Each row is a point on a landscape with many valleys, with its height.
From any point a ball rolls to the lowest of the 4 points nearest to it. It stops when none of these is lower. Distance is the straight distance between rows; heights are no part of it.
j_516 (h 506): [-3.50 -2.02  2.89 -3.47  2.89 -0.51 -3.75  1.97  2.14  0.07  0.88  0.19
 -0.37 -4.66  4.36 -0.56 -5.91 -4.71  1.05 -1.09]
j_762 (h 315): [-1.23 -0.59 -0.78  0.58 -0.38 -0.17  0.61 -0.38  0.32  1.19  0.07 -0.48
 -0.43  0.90 -3.50  0.78  2.43  0.46 -0.57  2.74]
j_289 (h 392): [ 5.21 -0.30 -1.61  1.16 -0.07 -0.15  0.96  1.11 -1.20 -0.91  2.21 -1.98
  0.66  2.66 -1.18  2.48  2.52 -1.15 -2.91 -2.65]
j_48 (h 249): [ 2.74  1.06 -0.94 -0.26 -1.73 -2.51  3.40 -0.21 -2.30 -2.27 -1.23  0.09
 -1.54  3.19 -2.22  0.13  5.90  2.47  1.74  0.31]
j_587 (h 357): [-3.90  0.46 -0.36 -0.31 -0.74  2.45 -0.16  0.07  1.44  4.86  2.19  0.36
  2.07 -0.19 -2.41 -1.74 -2.33  0.35 -1.26  3.55]
j_239 (h 368): [-3.32  1.67  0.52 -2.48 -1.39  2.17  0.20 -1.12  0.15  1.83  0.55  3.26
  1.07 -1.97  2.47 -4.38 -1.28  3.86  2.50  2.82]
j_78 (h 617): [-1.96  1.45  1.70 -2.40  2.97 -3.10 -6.49 -2.16 -0.12  1.81 -3.37  0.80
 -0.93 -3.08  3.49 -2.67 -5.19  0.49  2.04  1.00]
j_263 (h 286): [-2.66  2.70 -0.14 -2.22 -0.09 -0.94 -2.66 -3.89  0.41  1.21 -3.05  3.29
  0.90 -1.50  3.91 -4.65 -1.11  4.14  3.23  1.45]
j_137 (h 403): [-1.78  1.62  0.14  0.56  1.82 -3.53 -4.38 -3.72  0.35 -0.38 -5.90 -0.09
 -2.26 -1.29  0.38 -1.61 -1.08  2.34  2.18  0.17]
j_191 (h 544): [-1.52 -0.63  2.38 -4.89  2.17  0.94 -3.91  0.56  0.57  0.63 -0.26  1.43
 -1.96 -5.13  5.26 -2.02 -4.37 -1.45  2.39  0.60]
j_184 (h 474): [-3.84 -1.00  2.77 -1.71  2.70 -2.37 -4.96  0.54  2.11  1.41 -0.39 -0.86
  0.32 -3.44  2.01 -1.08 -6.55 -3.73 -0.05  0.76]
j_36 (h 237): [-0.32  1.04 -0.42  0.06 -2.90  0.52  3.55  0.42 -1.20 -0.03  2.13  1.61
  0.92  1.20 -0.68 -2.65  1.23  3.64  1.47  0.89]
j_637 (h 263): [-3.17  1.90  1.91 -1.84 -1.98  3.81  1.44 -0.17 -1.49  2.11 -2.89  1.09
 -0.61 -2.42  0.38  0.09  2.87  2.20  1.17  4.32]
j_889 (h 289): [ 3.54 -1.11 -1.76 -0.82 -4.30  2.77  5.78  2.27 -3.09  1.60  2.75 -1.08
  1.47  4.38 -0.03  3.54  4.47  0.31 -1.54 -0.70]
j_531 (h 398): [ 5.60 -0.12 -1.22 -0.22 -4.05  3.25  2.72  1.55 -3.05  3.79  4.37 -2.42
  3.58  5.36  1.30  0.80  1.44 -0.07 -2.16 -1.77]
j_585 (h 317): [-0.45  0.06 -2.46 -1.96 -1.90 -1.26  3.74  0.74 -1.11  1.46  1.28  0.29
  0.45  5.60 -2.41  0.95  5.56  1.50 -0.52  3.43]
j_242 (h 389): [-2.77  4.11  0.72 -4.00  0.09  1.11 -4.09 -2.27 -1.64  3.32 -2.84  3.94
  0.43 -3.17  3.63 -3.06 -1.87  3.39  0.74  2.54]
j_230 (h 267): [-1.02  0.10 -2.13 -0.55 -0.75 -0.19  0.84  0.39  0.51  2.85  3.21 -0.78
  1.24  3.27 -3.43 -0.40  1.66  0.74 -1.52  2.55]
j_360 (h 369): [-4.76  0.99 -2.40 -1.12 -0.01 -1.22 -1.34 -3.04  2.17  3.98 -1.35  0.01
  0.80  4.20 -3.01 -0.53  2.63  1.00 -0.62  5.76]
j_881 (h 464): [-2.53  0.84  2.16 -3.24 -1.98  5.21 -0.06  0.56 -1.91  1.77 -0.89  3.51
  0.21 -3.95  3.24 -1.65 -0.83  2.63  0.97  3.18]
j_92 (h 496): [ 0.02  1.18 -0.79  1.28  1.47 -4.23 -2.03 -2.72  1.36 -0.37 -1.38 -0.03
 -0.74  1.51 -2.54 -1.41  0.03  2.38  1.07  0.14]
j_799 (h 347): [-2.62 -0.05 -0.08 -0.85 -2.71  1.64  2.91  0.35 -0.70  1.24 -1.38 -0.11
 -0.14  0.73 -1.98  0.68  3.54  1.68  1.00  3.73]
j_340 (h 362): [-4.07  0.67 -0.85 -1.41 -0.76  0.90  0.53 -1.23  0.51  3.22 -1.06 -0.71
 -0.05  2.32 -2.46  0.71  4.35  0.23 -0.05  5.63]
j_266 (h 270): [ 1.67 -1.02 -2.38  1.22 -2.41  3.12  4.03  1.79 -0.35  0.80  2.39 -0.46
  1.31  2.65 -1.62  3.20  3.24 -1.06 -1.96 -0.38]
j_424 (h 390): [-1.99 -0.29  0.79 -0.73 -3.56  3.08  5.54  0.58 -1.75  0.06 -1.98  0.70
 -0.55 -0.82 -0.84  0.95  4.58  2.40  1.81  3.33]
j_145 (h 216): [-3.68  2.97  0.33 -1.45  0.75 -0.99 -3.80 -3.83  0.66  3.68 -1.87  2.35
  1.85 -0.71  3.13 -4.50 -3.06  2.86  1.13  2.53]
j_379 (h 503): [-3.18 -0.47  1.96 -1.83  1.37  1.47 -3.63  0.53  1.52  3.00 -0.09  0.64
  0.15 -3.87  2.53 -1.09 -5.38 -2.78 -0.66  1.58]
j_247 (h 376): [ 0.74 -1.08  0.65  2.90  2.08 -0.89 -0.48  0.40  1.80 -2.92  0.05 -0.99
 -0.22 -2.16 -0.53  1.73 -2.16 -2.80 -0.93 -2.32]
j_844 (h 479): [ 3.24 -2.70 -4.07 -0.20 -0.52  4.31  4.14  2.22 -3.49  1.16  0.75 -0.60
  2.75  7.21  1.82  7.74  5.73 -3.68 -2.88 -1.73]
j_573 (h 394): [ 3.19 -1.30 -1.97 -4.37 -3.22 -1.53  5.43  2.17 -3.65  0.72  1.88 -0.50
  0.28  7.99  0.39  2.31  7.74  0.95 -0.83  2.78]
j_431 (h 338): [ 4.66 -0.84 -2.00  1.12 -1.44  2.43  3.31  1.46 -1.77 -0.25  2.11 -1.34
  1.39  3.64 -0.36  3.45  3.15 -1.44 -2.53 -3.07]
j_87 (h 391): [-0.68 -0.59  0.34  1.46  1.42 -0.19 -1.56 -0.04  1.89 -0.56 -0.62 -0.84
 -1.44 -1.96 -1.60  0.35 -0.31 -0.92 -0.16  0.30]
j_133 (h 374): [ 4.47  0.17 -1.75  1.68 -1.80  3.51  2.83  1.20 -1.82  0.85  3.03 -2.65
  2.40  4.07  0.42  3.78  1.10 -2.15 -3.24 -3.74]
j_447 (h 494): [ 0.91 -0.50  0.24  0.93  0.69 -4.04 -0.69  0.74  1.97  0.11  3.29  0.12
  0.80  0.19 -0.76 -2.44 -4.25 -1.13 -0.43 -1.60]
j_199 (h 545): [ 3.91 -0.67 -1.71  2.74 -0.73  2.63  3.34  1.07 -1.70 -2.88  0.24 -1.34
 -0.35  1.36 -0.04  4.05  2.75 -1.54 -1.29 -3.67]
j_592 (h 234): [ 0.36 -1.30 -0.02  1.84 -0.03  2.48  2.22  1.55  1.08 -0.42  2.81  0.35
  0.52 -0.99  0.20  0.10 -2.09 -1.24 -0.42 -1.90]
j_940 (h 557): [-0.90 -0.25  2.17 -1.48  2.62 -0.65 -3.64 -0.55  0.31 -2.13 -3.39  1.22
 -2.81 -5.07  2.73 -2.24 -2.36 -0.39  2.63 -0.42]
j_484 (h 528): [-1.84  0.24  0.07  0.73  1.49 -4.67 -3.07 -1.25  3.00  0.86  1.82 -0.17
  1.62  0.73 -1.51 -3.11 -4.89  0.09  0.08  0.14]
j_949 (h 553): [ 0.89 -1.09 -0.92  1.48 -4.63  4.65  6.94  2.52 -1.39 -0.81  0.37  1.27
  0.70  0.52  0.35  3.42  3.70  1.28  1.45 -0.56]
j_538 (h 367): [-3.36  5.04 -0.98 -1.19 -0.87 -1.62 -5.11 -4.82 -0.64  4.28 -6.47  1.86
  0.59 -0.40  2.84 -1.40  0.66  3.28  0.13  2.29]
j_319 (h 196): [-3.25  3.62  1.30 -2.09 -2.47  2.25  0.63 -2.07 -1.96  3.32 -3.31  2.32
  0.42 -0.99  1.25 -1.72  2.56  3.78  1.44  4.80]
j_671 (h 308): [ 1.48  0.85 -1.39  0.87  0.38 -2.44 -0.82  0.38  0.37  1.76  3.27 -0.55
  0.83  3.65 -2.77 -0.80  0.18  0.40 -1.77  0.05]
j_888 (h 292): [-3.16 -0.76  0.39  1.04  0.99  2.57 -1.30  0.29  2.30  2.78 -0.13 -1.68
 -0.13 -1.74 -2.00  1.85 -0.69 -2.68 -2.21  2.97]
j_958 (h 382): [ 4.35 -0.02 -1.29  0.90  0.82 -4.20 -0.90 -0.13 -1.00 -2.43 -0.43 -1.51
 -1.86  2.43 -2.78  0.27  3.47  1.25 -0.34 -1.77]
j_503 (h 370): [ 3.52 -0.81 -1.97  0.04  1.28 -3.23 -1.44 -0.31 -0.63  0.23  1.38 -1.65
 -0.13  4.71 -3.79  1.68  3.08 -0.06 -1.80  0.15]
j_175 (h 62): [ 5.70  0.23  0.83  1.22  0.83 -3.15 -0.96  0.27 -1.04 -0.93  3.31 -2.67
  0.43  2.42 -0.42 -0.45 -1.05 -0.45 -2.36 -3.64]
j_388 (h 360): [ 0.01 -1.13  0.17  2.52  1.50 -0.95 -0.39  0.94  2.45  0.70  1.82 -1.43
  0.38  0.42 -1.93  1.88 -2.48 -2.40 -2.23 -1.14]
j_551 (h 363): [ 0.44 -0.05  0.74  0.70  0.58 -0.76  0.25 -0.29  0.51 -1.18  0.60  0.63
 -0.41 -1.38 -0.73 -2.61 -1.55  1.25  1.34 -0.40]
j_879 (h 271): [-2.93  2.04  0.68 -0.62  0.03  0.15 -2.65 -2.42  0.47  3.09 -2.72  0.42
  0.47 -1.37 -0.41 -1.90 -0.64  1.78  0.20  3.32]
j_281 (h 203): [-1.00 -1.18 -0.73  2.75 -1.45  4.10  3.21  1.52  1.04  0.54  2.87 -0.24
  1.61  0.33 -0.78  3.10 -1.40 -2.53 -2.24 -0.78]
j_112 (h 377): [ 3.27 -1.21  0.36  1.56  0.20  0.57  2.24  2.03 -0.38 -4.74  2.55 -0.19
  0.26 -0.05  3.82  2.00 -3.35 -3.89 -0.58 -7.06]
j_146 (h 280): [-1.52  0.74  0.07  0.64 -1.57  0.76  1.53 -0.31 -0.15  0.10 -0.44  0.57
 -0.17 -0.90 -1.68 -2.26  1.44  1.51  1.46  1.73]
j_546 (h 447): [ 0.22 -2.24 -0.05  0.09 -1.08  3.31  2.62  2.08  0.52 -3.28  0.88  2.01
 -0.61 -3.88  2.83 -0.03 -2.00 -0.57  2.38 -2.15]
j_253 (h 372): [-1.48 -0.30  1.27  0.98  1.13 -0.73 -1.03  0.07  1.97  0.45  0.67 -0.87
  0.06 -1.83 -1.53 -1.48 -2.48 -0.74  0.11  0.24]
j_812 (h 325): [-3.11  2.42  0.73 -1.15  1.30 -0.31 -4.87 -2.45 -0.30  3.57 -4.22 -0.21
 -0.50 -1.87 -0.86 -0.24 -0.61  0.20 -0.94  3.50]
j_99 (h 258): [-0.19  0.66 -0.06 -1.11 -2.86 -0.94  4.55  0.21 -1.42 -0.81 -1.76  0.47
 -1.28  1.63 -1.50  0.42  5.83  2.86  2.18  2.90]
j_678 (h 452): [-2.31 -0.76  0.94 -0.60 -2.71  4.86  2.97  1.22 -0.38  0.27  0.82  2.31
  0.54 -2.50  0.60 -1.91 -0.44  1.91  1.82  1.32]
j_251 (h 563): [ 3.14 -1.53 -1.85  1.48  1.19  0.22  0.88  0.69 -0.34 -2.28  0.25 -1.70
 -1.31  1.92 -2.16  4.29  4.45 -1.69 -2.09 -1.51]
j_758 (h 396): [-3.82  0.16  1.08 -1.25 -1.17  4.01 -0.09  0.36  0.90  4.09  0.91  1.06
  1.12 -2.10 -0.01 -2.36 -1.88  0.47 -0.36  3.16]
j_245 (h 204): [ 0.21  1.52  0.33 -1.00 -4.43 -1.00  5.52  0.30 -2.14  0.04  0.81  1.68
  1.37  2.62 -0.53 -1.65  4.50  4.65  2.08  1.82]
j_124 (h 324): [-3.75  1.91  0.97 -1.51 -2.28  2.68  0.51 -1.15 -0.27  3.07 -1.69  0.06
  0.30 -0.30 -1.12 -0.25  2.14  1.04  0.31  5.34]
j_209 (h 445): [ 4.99 -0.43 -0.72  1.35 -0.13  0.39  2.26  1.08 -1.99 -2.36  0.97 -1.38
 -0.59  1.35 -0.89  2.01  2.98 -0.59 -1.63 -2.92]
j_790 (h 48): [-1.64  0.19  1.33 -0.31 -1.23  3.22  0.51  0.09 -0.56  0.05 -2.86  0.22
 -1.05 -3.65 -0.04 -0.01  1.78  0.81  1.11  2.61]
j_267 (h 408): [-1.33  2.03 -0.28  0.08 -0.12 -1.27 -0.41 -3.35 -0.53 -1.20 -4.54  0.35
 -1.52 -0.55 -0.78 -1.41  3.19  3.33  3.00  1.48]
j_509 (h 531): [ 0.46 -0.20  0.04  1.24  2.39 -5.96 -2.98 -1.06  2.33 -0.68  0.90 -1.49
  0.29  1.58 -2.82 -1.54 -4.16  0.18 -0.33 -0.47]
j_456 (h 259): [-3.22  1.51  0.80 -0.67  0.79  0.48 -3.18 -1.21  0.85  3.90 -1.71 -0.84
 -0.73 -1.73 -1.78 -0.32 -1.33 -0.12 -1.47  3.63]
j_562 (h 399): [-1.65  1.31  0.06  0.80  1.98 -4.83 -4.05 -2.91  1.34  0.14 -3.01 -0.62
 -0.52 -0.26 -0.92 -1.85 -3.24  1.09  1.16  0.51]
j_775 (h 260): [ 1.39 -0.48 -0.76  1.47 -0.96  0.88  1.86  1.74  0.68  1.14  4.71 -0.05
  1.55  1.63 -1.28 -0.70 -2.92 -0.69 -2.08 -1.80]
j_780 (h 340): [ 2.44  0.36 -2.29  0.23  0.24 -3.45  0.10 -0.67 -0.32 -0.94  0.22 -0.85
 -1.30  3.61 -3.51  0.11  3.95  1.55 -0.28  0.19]
j_119 (h 585): [-1.63 -1.73  2.50 -6.01  3.21 -1.05 -3.98 -0.06  0.90 -2.14 -0.21  0.76
 -2.50 -4.97  6.01 -1.72 -4.35 -1.93  4.81 -0.87]
j_811 (h 436): [ 0.98 -2.10 -2.19 -0.23 -1.68  1.80  5.00  2.06 -1.29 -0.24  0.20 -0.05
 -0.32  3.07 -1.66  4.72  6.30 -1.01 -1.00  1.20]
j_791 (h 320): [ 4.40 -0.67  0.42  2.30  0.82 -1.47  0.90  1.70 -0.10 -4.37  1.40 -1.25
  0.03 -0.42  1.97  2.11 -1.96 -2.97 -1.06 -5.82]
j_226 (h 495): [ 2.02 -1.77 -0.52  1.72 -1.47  3.19  3.59  2.76 -0.28 -3.84  1.97  1.73
 -0.10 -1.92  2.78  0.57 -1.68 -0.91  1.09 -4.52]
j_496 (h 179): [-2.61 -1.44 -1.44  2.08 -1.01  5.55  2.52  1.08  1.95  2.10  2.72 -0.42
  1.71  1.34 -1.88  2.89 -0.38 -2.05 -2.72  1.11]
j_657 (h 294): [-2.67  0.58  1.20  0.07  2.64 -3.07 -5.03 -2.50  2.22  2.36 -2.75 -1.01
 -0.25 -1.59 -1.35 -1.11 -4.04  0.36  0.42  2.13]
j_818 (h 329): [-3.99  2.30  1.10 -1.84 -0.60  2.95 -2.07 -0.64 -0.21  5.18 -2.42  0.06
  0.78 -1.68 -0.82 -0.46  0.50  0.60 -1.74  5.09]
j_698 (h 442): [-0.11 -1.49 -0.67  0.91 -0.93  1.37  2.05  0.38 -0.17 -1.06 -1.33 -0.38
 -1.62 -0.05 -2.72  2.44  4.08 -0.10 -0.14  1.56]
j_882 (h 192): [ 3.23 -0.85  0.74  2.04  1.74 -2.99 -0.20  1.01  0.68 -2.84  0.94 -1.37
 -0.81  0.09 -1.33  0.88 -0.42 -1.27 -1.33 -2.88]
j_404 (h 378): [ 4.08 -0.57  1.76  1.51  0.43 -1.96  0.42  2.31 -0.77 -3.47  3.14 -2.05
  1.97  1.08  3.81  2.10 -4.31 -4.90 -1.88 -7.65]
j_224 (h 310): [-2.95 -0.93  0.55  1.20  1.13  2.57 -0.66  1.23  2.76  1.76  2.03 -0.52
  0.81 -1.42 -0.32 -0.14 -3.60 -2.83 -1.80  0.54]
j_922 (h 239): [ 3.28  0.59 -1.58 -0.65 -2.08  0.26  3.42  1.49 -2.00  1.44  3.62 -1.37
  1.35  3.74 -1.46 -0.03  2.69  1.49 -1.54 -0.39]
j_341 (h 211): [ 0.68 -1.54 -3.19  0.64 -0.27  1.04  1.59  1.69  0.09  1.34  2.75 -1.25
  0.45  3.83 -3.31  3.11  2.78 -0.87 -2.47  0.31]
j_658 (h 472): [-1.59  0.33  2.68 -0.49  3.23 -1.46 -5.28 -0.42  0.74 -0.49 -4.59 -0.90
 -2.30 -4.92  0.71  0.55 -3.34 -2.62  0.43  0.14]
j_384 (h 584): [-2.12 -0.75  2.89 -4.93  2.89 -2.04 -5.01 -0.44  0.45 -0.88 -1.57  1.07
 -1.86 -4.47  5.42 -2.19 -5.22 -1.58  3.22 -0.47]
j_403 (h 735): [ 4.09 -1.83 -2.18  1.97  2.72  1.88  0.12  0.49 -1.49 -1.45  0.35 -2.70
  1.19  5.08  0.35  7.05  2.75 -3.57 -3.95 -4.22]
j_163 (h 193): [-4.25  1.81  0.86 -0.89  1.24 -0.94 -3.75 -2.36  1.57  4.57 -0.79  0.26
  1.07 -1.07 -0.79 -2.72 -3.56  1.28 -0.43  3.00]
j_492 (h 393): [-2.62 -0.06  2.17  0.25  3.54 -1.84 -5.87 -0.80  1.86  1.47 -3.37 -2.49
 -0.77 -2.30 -1.75  1.42 -4.23 -2.71 -1.47  1.64]
j_212 (h 322): [-1.96  0.66  0.08 -0.07 -0.95 -0.25  0.26 -1.10  0.74  1.27  0.86  1.56
  0.51 -0.06 -0.62 -3.53 -0.84  3.32  1.49  1.90]
j_43 (h 213): [ 4.03  0.35 -0.62  0.34 -2.72  0.08  3.54  1.20 -2.66 -1.82  2.27  0.46
  0.40  1.56 -0.19 -1.63  1.88  3.15  0.51 -2.48]
j_349 (h 417): [ 5.29 -0.46  0.55  2.73  0.85  0.92  0.00  0.82 -0.96 -1.78  1.93 -3.43
  2.28  3.24  3.17  4.03 -2.53 -4.79 -3.87 -6.71]
j_601 (h 537): [ 0.63 -1.78  0.26  2.44  2.51 -0.88 -1.28  0.10  2.13 -2.85 -0.51 -1.81
 -0.80 -0.94 -2.38  3.76  0.15 -3.09 -1.81 -0.99]
j_106 (h 297): [ 1.99 -0.72  0.58  2.62  2.33 -2.98 -1.19  0.89  1.77 -2.33  2.02 -2.71
 -0.02  0.52 -1.44  1.44 -2.33 -3.17 -2.59 -2.62]
j_614 (h 307): [-2.00 -0.28 -0.27 -0.21 -1.98  2.27  1.77  0.20  0.44  1.86  1.53 -0.01
  0.70  0.48 -2.57 -0.69  1.22  1.26  0.21  2.46]
j_477 (h 336): [-1.96  2.88  0.78 -1.11  0.03 -0.15 -2.28 -2.93 -1.41  1.43 -4.59  1.21
 -1.04 -2.33  0.72 -1.34  1.20  2.60  2.13  2.51]
j_244 (h 321): [-2.11  1.62  1.09 -1.58 -0.87  0.71  0.56 -2.64 -0.57  0.48 -0.79  3.48
  0.62 -1.36  2.31 -4.29 -0.33  3.93  3.61  2.02]
j_205 (h 397): [ 2.59 -0.14 -0.87  2.64 -0.61  0.98  1.84  1.22 -0.09 -1.20  1.73 -1.04
  0.10  0.37 -1.58  1.83  1.40 -0.76 -1.50 -2.96]
j_576 (h 386): [ 0.33 -0.49  0.91 -0.60 -0.86  1.01  1.75  0.99 -0.82 -2.77  2.07  2.27
 -0.91 -1.73  1.30 -3.77 -1.33  2.34  2.34 -1.38]
j_652 (h 543): [ 1.37 -2.70  1.20 -0.52  0.46  0.70  1.15  1.90  0.66 -6.23  1.80  1.42
 -1.24 -3.46  4.32 -0.54 -2.97 -2.66  2.77 -5.35]
j_425 (h 337): [-1.69  2.17  0.12  0.00  0.63 -2.69 -3.05 -3.68  0.31 -1.15 -3.98  1.59
 -1.27 -1.44  1.80 -4.06 -0.62  3.37  3.50  0.36]
j_181 (h 711): [ 3.30 -1.06 -0.41  3.10  1.05  0.20  1.70  0.83 -0.42 -5.03 -1.92 -1.11
 -1.86 -1.53 -1.13  3.40  2.76 -1.63 -0.51 -3.00]
j_833 (h 569): [ 1.54 -0.71  1.80  1.13  1.85 -6.83 -1.78  0.11  1.06 -1.27  2.59 -0.91
  0.57  0.31 -0.23 -2.10 -5.45 -1.48  0.17 -2.95]
j_512 (h 291): [-4.30  3.24 -0.60 -1.97 -1.99 -0.53  0.57 -3.05 -0.10  2.44 -4.16  0.67
  0.63  2.19  0.16 -1.37  4.00  2.72  1.51  5.49]
j_122 (h 412): [-0.06 -0.37  1.02  0.86  1.73 -2.84 -1.82 -1.21  1.30 -2.62 -1.62  0.79
 -1.59 -2.13  0.00 -3.35 -2.23  1.02  2.73 -1.27]
j_217 (h 597): [-0.26 -1.74 -1.41  1.19  2.84 -2.41 -2.85 -0.25  2.72  0.04 -0.49 -1.47
 -0.77  2.39 -4.72  2.06  1.20 -0.92 -1.46  2.00]
j_508 (h 282): [ 2.85 -0.91 -1.49 -0.42 -2.98  0.71  5.20  1.66 -2.65 -0.52  1.01 -0.80
  0.19  2.46 -1.45  1.55  5.65  1.44 -0.25  0.23]
j_804 (h 375): [-0.89  0.64  0.47 -0.87  1.59 -3.05 -1.93 -2.50  0.53 -1.53 -0.80  2.79
 -0.79 -1.21  3.11 -4.73 -2.57  3.11  4.31 -1.33]
j_906 (h 454): [ 1.09 -1.73  0.35  0.99  0.33  0.33  1.10  1.95  0.42 -3.65  2.01  1.04
 -0.91 -2.60  2.09 -1.42 -2.03 -0.91  1.29 -2.94]
j_934 (h 395): [ 3.02  0.55  0.76  0.02 -0.15 -2.42  0.77  0.02 -1.51 -3.64  0.98  1.79
 -1.06 -0.54  1.56 -3.80 -0.49  3.22  2.99 -2.93]
j_599 (h 421): [ 2.73 -1.16  1.44  0.68  0.64 -3.17  0.07  1.75  0.26 -4.24  2.10  0.49
 -1.04 -1.57  1.23 -2.08 -3.37 -0.34  1.04 -4.38]
j_306 (h 433): [ 2.83 -0.03 -0.11  1.52  1.10 -2.36 -0.18 -0.31 -0.59 -3.76 -1.63 -0.59
 -2.50 -0.33 -1.83 -0.25  2.55  1.08  0.96 -1.62]
j_40 (h 536): [-3.72  4.49 -0.12 -3.35 -2.12  0.81 -2.29 -3.82 -1.03  4.22 -3.49  4.27
  2.83 -1.06  5.45 -3.65  0.52  4.41  0.98  3.52]
j_646 (h 323): [-2.09 -0.74  1.64  1.44  2.26  1.31 -2.90 -0.02  2.82  0.79 -1.12 -1.88
 -0.33 -2.62 -1.97  1.73 -1.80 -2.73 -1.11  1.13]
j_91 (h 225): [-2.40  4.33  1.16 -3.07 -0.78  1.02 -3.26 -2.92 -2.23  3.10 -6.21  2.52
 -0.85 -2.22  1.95 -1.04  1.89  2.62  0.34  3.13]
j_792 (h 564): [-1.65 -2.34  2.62 -1.12  2.27 -4.91 -3.01  1.03  2.27 -1.79  0.89  0.13
 -0.11 -2.92  2.40 -2.41 -5.36 -2.62  2.58 -1.65]
j_731 (h 228): [-0.89 -1.40 -0.66  1.47 -2.41  4.57  3.58  1.76  1.10  1.30  3.91  1.31
  2.24 -0.07  0.03 -0.11 -2.46 -0.32 -0.72 -0.85]
j_128 (h 487): [-0.44 -2.12  1.25  1.24  1.35 -0.45  0.73  2.09  1.58 -2.71  2.37  0.09
  0.69 -2.36  2.30  0.05 -4.97 -4.49  0.24 -4.26]
j_705 (h 423): [ 4.25  0.04 -1.50  2.96  0.41  3.29  2.52  0.82 -0.90 -1.45  1.28 -1.43
  2.11  2.83  1.81  4.34 -0.50 -2.97 -3.31 -5.62]
j_491 (h 620): [-1.54 -1.55  2.08 -2.23  2.37 -2.52 -2.72  0.22  0.94 -2.28  0.36  1.26
 -1.24 -3.32  3.67 -3.33 -4.83 -0.68  3.73 -1.37]
j_518 (h 542): [-1.91  1.76  2.77 -2.05  1.70  0.70 -4.68 -0.30 -0.55  1.55 -3.30  0.79
 -1.33 -5.29  2.15 -1.21 -2.52 -0.54  0.15  1.49]
j_452 (h 238): [-2.67 -0.11  0.99  0.06  0.02  3.29  0.11  0.36  0.08  1.48 -2.54 -0.23
 -1.16 -2.49 -1.64  1.68  2.44 -0.49 -0.90  3.46]
j_565 (h 150): [-2.54 -1.56 -2.12  0.96 -0.17  3.84  1.38  0.83  1.79  2.09  1.19 -1.17
  0.55  1.33 -2.32  3.50  1.95 -2.26 -2.47  3.07]
j_903 (h 556): [ 2.39 -1.42  0.69  2.04  0.63  0.13  1.27  1.26  0.19 -5.01 -0.52  0.15
 -1.36 -2.74  0.78  0.75 -0.12 -1.15 -0.01 -3.38]
j_197 (h 290): [-2.77  1.94  0.47 -0.01  1.05 -2.86 -3.83 -3.37  1.49  1.94 -2.30  0.46
  0.27 -0.32  0.75 -3.85 -3.33  2.00  1.45  1.02]
j_997 (h 477): [ 5.88 -1.23 -1.39  0.97  2.41 -1.27 -1.42  1.04 -0.83 -1.44  1.40 -3.38
  0.01  4.05 -1.16  4.62  3.20 -2.44 -3.89 -2.82]
j_726 (h 484): [ 1.04 -2.03  1.81  1.47  2.04 -1.91 -0.39  1.38  0.96 -5.40  0.09  0.71
 -1.47 -2.79  2.17 -0.43 -2.51 -2.49  1.98 -3.87]
j_475 (h 437): [ 0.31 -0.93  1.14  0.85  2.06 -3.97 -2.34 -0.20  1.78 -1.57  0.49 -0.47
 -0.85 -1.03 -1.00 -2.16 -3.12 -0.50  0.92 -0.95]
j_584 (h 546): [-2.08  0.47 -1.03  0.60  0.99 -2.93 -2.94 -2.05  2.06  1.48 -0.36 -1.19
  0.24  1.86 -3.23 -0.50 -1.30  0.58 -0.25  2.20]
j_974 (h 288): [ 4.09 -1.96 -2.86 -0.76  0.17  0.11  0.23  1.89 -2.50  0.95  2.13 -2.08
  0.67  6.65 -1.74  2.96  5.62 -1.71 -3.45 -0.48]
j_471 (h 358): [ 2.52 -0.54 -2.37  0.51 -0.31 -1.29  1.52  0.38 -1.58 -1.30 -0.27 -0.97
 -0.91  2.75 -3.01  1.97  5.28  0.32 -0.85 -0.22]
j_618 (h 607): [ 1.98 -0.76 -0.93  1.49 -0.06  0.85  2.49  0.46 -0.46 -2.75 -1.26 -0.43
 -1.59 -0.98 -1.63  2.23  3.66  0.23  0.57 -0.86]
j_89 (h 341): [ 1.76 -2.28 -3.44 -2.31 -1.47  1.11  2.87  2.52 -2.49  1.87  2.72 -1.07
  1.51  7.09 -1.06  3.91  5.64 -1.52 -2.65  1.64]
j_273 (h 373): [ 4.34 -0.47 -0.33  1.44 -1.02  0.32  1.96  1.74 -1.23 -1.68  2.92 -0.44
  0.27  0.44  0.98 -0.42 -1.12 -0.39 -1.32 -4.42]
j_378 (h 685): [ 2.59 -0.75 -1.21  2.65 -2.79  4.46  4.65  1.61 -0.89 -1.14  2.66  0.39
  0.99  0.72  0.76  2.51  0.22 -1.18 -1.36 -3.33]
j_134 (h 167): [ 2.08  0.79 -0.19 -0.33 -4.23 -0.46  5.45  0.83 -2.78 -1.32 -0.03  1.06
 -0.01  1.96 -0.76 -0.48  4.66  3.91  1.98  0.41]
j_489 (h 309): [-0.12 -0.78 -0.93  2.19 -0.11  2.51  1.79  0.64  1.27 -0.90  0.35 -0.13
 -0.43 -1.67 -1.51  1.85  0.75 -1.02 -1.03 -0.44]
j_473 (h 659): [-2.32  2.70  0.99 -4.02  2.56 -1.85 -5.68 -3.40 -0.60  1.00 -3.92  2.84
 -1.39 -3.59  5.32 -3.25 -4.41  2.08  2.27  0.53]

For each start below, name the point where the ball stops.
j_191: j_163
j_618: j_565
j_119: j_163
j_205: j_565
j_379: j_163
j_698: j_565
j_518: j_163
j_503: j_565
j_267: j_134
j_212: j_134

Call two points neighbours if one is among the 4 nearest of the other. Go from one point of each pair to the other, from neighbour to neighbour, staying as low as possible. Name the highest point that can't be avoided.
j_134 and j_790: j_146
j_175 and j_163: j_388
j_134 and j_565: j_266
j_565 and j_163: j_888
j_319 and j_790: j_637
